The views of a scene show one set of named points, each view turned or mirrored, and shifted as a whole, with a little noise and some points left out.

Scene 1
View 1
Q_241: [ -4 -23   4  24  29  20 -13 -30   2  -1  -8   4   9  20  18  13  10 -23
 -10   1   2 -25 -10]
Q_855: [ -9 -11  -9  -4  20  16  -4   0   6  -7  11  -4   7  18  24  11 -14  -6
  14  -9  -7 -12   3]
Q_431: [  7   1  -6  14  -1   4   8   1 -14  13  29   7   0   5  41  11 -13 -11
   8   8  14  -3 -10]
Q_377: [-25 -15  -1   3  17  -7  17  11  -5  -8   7 -15   9  11  35  13 -12 -12
  -6  -8  10 -31 -19]
Q_332: [-15 -42   0 -12  27   2 -29 -39  25  -9 -11 -29  38  41   0   4 -26   2
   4  15  10 -11  10]
Q_262: [-37 -26   0 -33  22  10  -9  -2   4 -18   3 -35  24  29   9  18 -16   9
   2  -5  -3 -15  11]
Q_998: [-31 -28 -10  20   1 -13  39  10  17   6  -1  -4  13  17  40   6 -29 -26
 -20  -8   9 -31 -27]
Q_661: [  4 -25 -14   0  -8  -1  -7 -26  24  17  17  -7  27  30  20  -2 -47  -2
  12  22  15  15   8]
Q_648: [ 27  -8   1  29  28   3 -24 -33  -5   4   9   8  10  15  27   4  -4 -15
  17  15  17 -13  -9]
Q_428: [ -6 -18 -23  19  11  26  15   1  28   4   3  19   2  22  30   3 -23 -23
   7 -18 -23 -13  -2]
Q_269: [ -6  -5 -14   9  10  19  15  12   5   0  15  11  -3  12  36  10 -13 -15
  10 -15 -12 -14  -5]
Q_361: [  3  -1 -14 -22   9  33 -19  -1   1  -3  29  -3   4  20  18  14 -20  11
  32  -1 -13  15  27]
Q_591: [ 11  -1 -13   0  23  27 -16  -4   2  -6  18   7   2  17  25  11 -11  -3
  29  -7 -12  -3  11]
Q_764: [ -1 -34  -9   0   2  23 -23 -42  28  14   3  -4  26  39   5   4 -28  -6
   1  21   2  13  16]
Q_610: [-16 -28 -12  15  15  -8  15  -4  24  -2  -4  -7  19  25  29   1 -31 -18
   1  -5   3 -24 -13]
Q_945: [ -7 -27 -10  10  25 -20   3  -7  20  -9  -4 -15  24  26  29  -2 -35 -12
  13   0  11 -26 -13]
Q_205: [ -2 -15  -3  19  28  -5  -1  -7   1  -7   2  -3  10  14  31   7 -10 -16
   8  -3   9 -29 -16]
View 2
Q_945: [  3   6  11  23  -3  18 -21 -27  -8  18  11   8   7   5  18  22  26  -2
  17  14  14   7  13]
Q_332: [ -4   7 -11  15  -6   5  -5 -27 -13  29 -14   5  17  -4   5  27  22 -41
  63   2  22  21   9]
Q_764: [-16  -1 -20   7   8   4  12  -8  -9  11 -18   6  -4  -2   0  52   3 -37
  51 -10   9   4   9]
Q_661: [-19  -7   4  15  11   0  -8  -3  -5   6  -5  -2 -10   0  -6  39  -8 -12
  45  -4   1  -4  13]
Q_998: [ 13  -4   9  21  13  29 -15   6  -6  -7  39  -2   7  -7  41  31  26  -2
 -13  25   4  13  12]
Q_428: [ 19  -8 -21   7   5  20   4 -10 -10  -1  13  30  -3   5  21  58   9  -8
 -17  -6   4  -6  19]
Q_269: [ 23  -9 -12  12  -9   0   4  -5 -12  -6  15  29  -7  10  24  32   4  -7
 -23   9   1  -6  17]
Q_431: [ -5  -2   4  19  -6 -15  10   9  -8 -18  11  12 -26  12  24  16  -5  -3
 -17  24  -7 -12   9]
Q_377: [ 21  -1   2  22 -11   2  -8  -5 -12  -1  24  10   7   2  36   7  21 -14
  -9  32   8  14  11]
Q_648: [-28  21  -5  20 -15  -4  23 -29 -10   8 -18  21 -24  22  22  22  18 -14
   6  17   8 -13   1]
Q_241: [ -5  17 -25  13 -11   8  28 -20 -13   6  -5  21  -4   8  40  32  32 -36
   0  19  14   8   1]
Q_205: [  3  12  -1  21 -14   6   2 -23 -11   9   7  18  -4  13  30  15  25  -9
  -5  22  11   1   8]
Q_591: [ 16  -4 -19   9 -22 -18  12 -21 -15   6 -10  40 -11  18   5  27  -5 -16
  -2   0   5 -12  17]
Q_610: [  8   2   2  18   5  24 -13 -15  -8  10  18   8   7   0  26  33  24  -6
   6  12  10   8  13]
Q_262: [ 35 -10 -14  14 -20 -14 -11 -12 -18  15   4  13  26  -7  11   8   9 -42
  36  14  15  29  16]
View 3
Q_998: [  6 -17 -26   6 -20 -15   3  -2 -32  22  -4 -14 -11  -2  38 -10  -8   7
 -30   3 -10  -4  30]
Q_377: [  8 -12 -15  18 -19  -4  22  10 -14  -6 -11  -5 -27   3  27 -18  -2  10
 -16  -2 -18   4  36]
Q_945: [  1 -11 -26   9  -7  -3  30  21  -9  15  18   3 -25 -28  37 -15 -10  20
 -12   0 -23  12  13]
Q_661: [ 16  -4 -12   6  26  -9  44  11 -17  20   7   4 -13 -27  33   2  -8   2
 -18 -24 -12  31 -37]
Q_241: [  1 -24 -19   2   7  -4  20   7  13  -4 -33  15 -26 -16  17  19 -22  21
   3  -7 -42   6  21]
Q_648: [ -5  -5 -16  -5  11   9  54  -4  22   1 -23  21 -43 -31  30  21 -11  21
  -4 -11 -24  20   9]
Q_205: [ -3  -9 -15   7 -10   2  34   6   2   1  -8   7 -33 -18  27  -2  -8  18
  -7   1 -23   5  27]
Q_764: [ 16 -20 -12   5  37 -14  32  22  -7  12  -8  14  -5 -29  18  14 -21   6
  -1 -27 -34  27 -39]
Q_431: [  6   8   2   4  -1   1  50 -18  -9  -2 -25  -1 -33  -2  26   5   5   0
 -20 -13   2  13  12]
Q_428: [ -2  -2  11  -4   3 -13  15  -3 -20  19  -6  -2  -3 -21   2  11 -13   7
   7   4 -15 -16  10]
Q_610: [  3 -14 -21   6  -7  -9  17  13 -18  19   7  -2 -15 -20  30  -8 -12  14
 -12   0 -21   3  14]
Q_855: [  5  -4   9  16   2  -3  36  15  -6  -8  -7   5 -20 -11   7  -7  -5   9
   5  -7 -22   5   9]
Q_591: [  1   8  23  10  10   2  52   9   2 -11 -12  11 -27 -20  -2   3  -3   9
  16  -8 -19   6   4]
Q_361: [ 14  12  34  20  22  -2  58  18  -7 -17  -6   8 -18 -12  -7  -6   2  -3
  14 -20 -14  16 -20]
View 4
Q_262: [ 23 -49 -30   6  23   0   1  -9  28   1  13  13   5 -16 -14 -23  -6   9
 -36   6  10 -19   5]
Q_205: [  6 -27 -26   4  26  16 -11  -3   4   9 -18  16  -9  20  -3  22  18   9
 -12  18   1  -7  -9]
Q_591: [ 17 -41 -33  11  39   6  10 -18   9  10 -12  -8   8  41 -20  10  12   1
  -1 -17  14 -24  -6]
Q_269: [  8 -18 -39   6  47   2  10 -12  21   4 -20  16   5  32   7  15  14  -6
   6  -4   4 -14   4]
Q_377: [  6  -7 -28   8  29  13 -12  -9  24   1 -13  24  -9  -4   8   4   8  -1
 -21  22  -4  -8   2]
Q_648: [ 16 -38 -20   8   9  25  -4  -3 -17  20  -6  -5 -12  39  -9  37  29  10
   0   4   5 -14 -31]
Q_945: [ 19 -37 -33 -10  26  22  -5  13  11   0  -6  28   6   7 -11  24  24  18
 -23  30   8   0  -2]
Q_361: [ 33 -42 -41  13  38   9  23 -22  23   5   7 -17  23  30 -25  -3  10  -7
  -6 -28  21 -30  -2]
Q_764: [ 43 -65 -36  -6   8   3  32  11   0  16  36  11  12  13   3  14  25  19
  -4 -10  17 -20 -21]
Q_241: [  3 -46 -19   7  11  -6  -3  -3 -11  22  -6  19 -24  22  14  16  11  15
  -1   4  -3 -15 -20]
Q_332: [ 35 -77 -27  -8   3   6   7  12   2  11  28  15   5  -8 -17   1  13  28
 -33  13  16 -14 -15]
Q_610: [ 15 -32 -37  -9  31  10   4  12  15   2  -7  37   5   9   8  23  22  14
 -12  25   6  -1   0]
Q_661: [ 51 -39 -43  -7  17  28  29  13  14   5  32   8  25  11  -2  27  37   9
  -7   1  17 -13 -16]
Q_431: [ 20   3 -34  14  29  29   6 -13  15   7  -6  -3   1  28   9  27  27 -13
   6  -2   0 -16 -14]
Q_428: [ 11 -35 -45  -6  50 -11  22   2  14   7 -17  33   9  39  14  23  18   6
  13  -4   8 -11   6]
Q_998: [  9  -2 -38  -7  35   9   2  12  26  -1 -10  50  -2   0  34  24  21   4
  -5  32  -6   3   5]
Q_855: [ 15 -36 -35   7  36   3   6 -11  16   5  -8   8   5  22  -9   4   9   2
 -10  -3  10 -18  -1]
View 5
Q_428: [  0 -16 -13  10 -16  12  -8  35 -40 -32  22  28  29  -5  35   0  13  28
   7  -6 -12  -9  17]
Q_262: [  2  10  38 -11  22   6  24 -11 -37 -14  20  38   9  37  17  19  28  19
 -10 -18  -8   5  13]
Q_205: [ 23  -8  -3  21  -4   2  26   3 -29 -16  11  15  37   7  28  -7  27  17
   2 -10  -8  11 -10]
Q_661: [ -2  14   7   5   2  -4  47  31 -20 -23  25  28 -23 -18  24  -9  21  36
  14 -33  14  10  23]
Q_269: [ 16 -15  -8  11  -6   9  -5  19 -36 -19  12  30  36  -1  33   4   6  20
  -5 -20 -13  -2  12]
Q_648: [ 27   3  -3  40 -22 -30  28   5 -21  -8  15  17  25 -15  13 -19  22  21
  17 -18  -3  19 -10]
Q_241: [ 10   6  10  32 -14 -20   6  -4 -39 -17  21  15  31  -2  15  -6  33  15
   9  11 -19   1 -11]
Q_591: [ 21  -9   6  14 -14 -16   0  12 -31  -8  18  43  27   3  16   1   1  26
   6 -37  -6  11  20]
Q_855: [ 14  -6   9   6  -1  -1   9   9 -34 -15  17  33  25  10  23   5  12  21
  -3 -23  -8   5  13]
Q_610: [  3  -7  -5   7   3  20  32  17 -31 -31  18  14  23   8  39  -3  36  24
   5  -1  -4   2  -2]
Q_361: [ 15   2  18   0  -3 -16   2  14 -30  -5  17  54   4   2  13  10  -9  28
  -2 -52  -1   8  36]
Q_431: [ 28   2 -13  20   2   1  17  14 -25  -6  -1  14  20 -30  33  -6   2  13
 -15 -33  -8   4   3]
Q_377: [ 20  -5   1   8  16  22  22  -2 -35 -16   4  11  35  10  38   6  26  10
 -20  -9 -13   0  -9]
Q_945: [ 10  -9  -1   8   4  16  48  13 -25 -28  20  16  23  19  35  -5  38  28
  11 -11   3  15  -4]
Q_332: [ -8  17  37   5   4 -13  48  -2 -30 -24  37  32  -8  27   8   0  48  32
  21  -6   4  14   6]
Q_764: [-14  22  22  11  -9 -21  26  19 -30 -26  34  31 -22 -12  10  -6  29  34
  22  -9   1   2  20]
View 6
Q_591: [ 12 -18  -4  -4   9  -8  11  39  -2 -27 -27  19  16 -14 -10  25   6 -14
  -7 -11  -7   8   3]
Q_431: [ -5  -3  10  -1  15   9  14  33  15 -16   4  17   7  -9 -30  16 -10  -3
   5  -8  13  39   6]
Q_361: [ 23   4 -14  12   3  -4  21  51  -3 -25 -27   5  12 -26  -8  26  -2 -14
  -7  -2 -11 -11   6]
Q_855: [ -3 -14 -12   6  15  -7  15  19   3 -21 -20  21  19 -21 -13  10   5 -16
  -9  -2  -2  11  -5]
Q_998: [-38  -3  -9   8  32  -5   1 -17  13   0  10  33  19 -19 -29 -17  -7   0
   0  19  17  45 -25]
Q_269: [ -5  -8 -13  -8  19  -8   1  31   9 -14  -8  30  20  -9 -21   2  -3  -8
 -14  -3   6  26 -11]
Q_377: [-30 -14 -14  13  26   4  23  -2  15 -18   0  32  21 -20 -28  -5   1 -22
  -7   0   7  34 -11]
Q_648: [ -4 -41  34  -2  11  -2  13   7   0 -26 -19  14   4  -8 -12  35  11  -5
  17 -15   8  35  13]
Q_945: [-24 -19  -2  15  30 -12  11 -23  -3 -19 -16  26  27 -30 -22  17   0  -4
  16  13 -10  30  -6]
Q_241: [-17 -47  18   2   9  -7  12  -4   3 -17 -19  20   0  -9   1   2  26 -16
  -4  -9  21  23  -9]
Q_661: [  2  10  18  24  11  -7   8   3  -9  -6 -14  -5   5 -35  -9  29 -11  15
  28  25   1  12   3]
Q_262: [-17  -7 -28  41  14   1  40  -7   2 -21 -22  11  16 -47  -7  -2  12 -33
  -9  14  -5 -11 -10]
Q_332: [-13 -26   7  39   9 -13  27 -30 -14 -19 -36  -1   8 -47   8  19  20 -12
  17  20  -6  -8  -3]
Q_205: [-21 -30   3   3  24  -3  14  -3   6 -23 -12  28  20 -14 -21  13   7 -15
   4  -6   2  35  -4]

Which points are out of place in each view (at most two, in the order of its rows)? Write none if all are in place.
view 1 -> none
view 2 -> Q_431
view 3 -> none
view 4 -> Q_377
view 5 -> Q_661, Q_269
view 6 -> Q_262
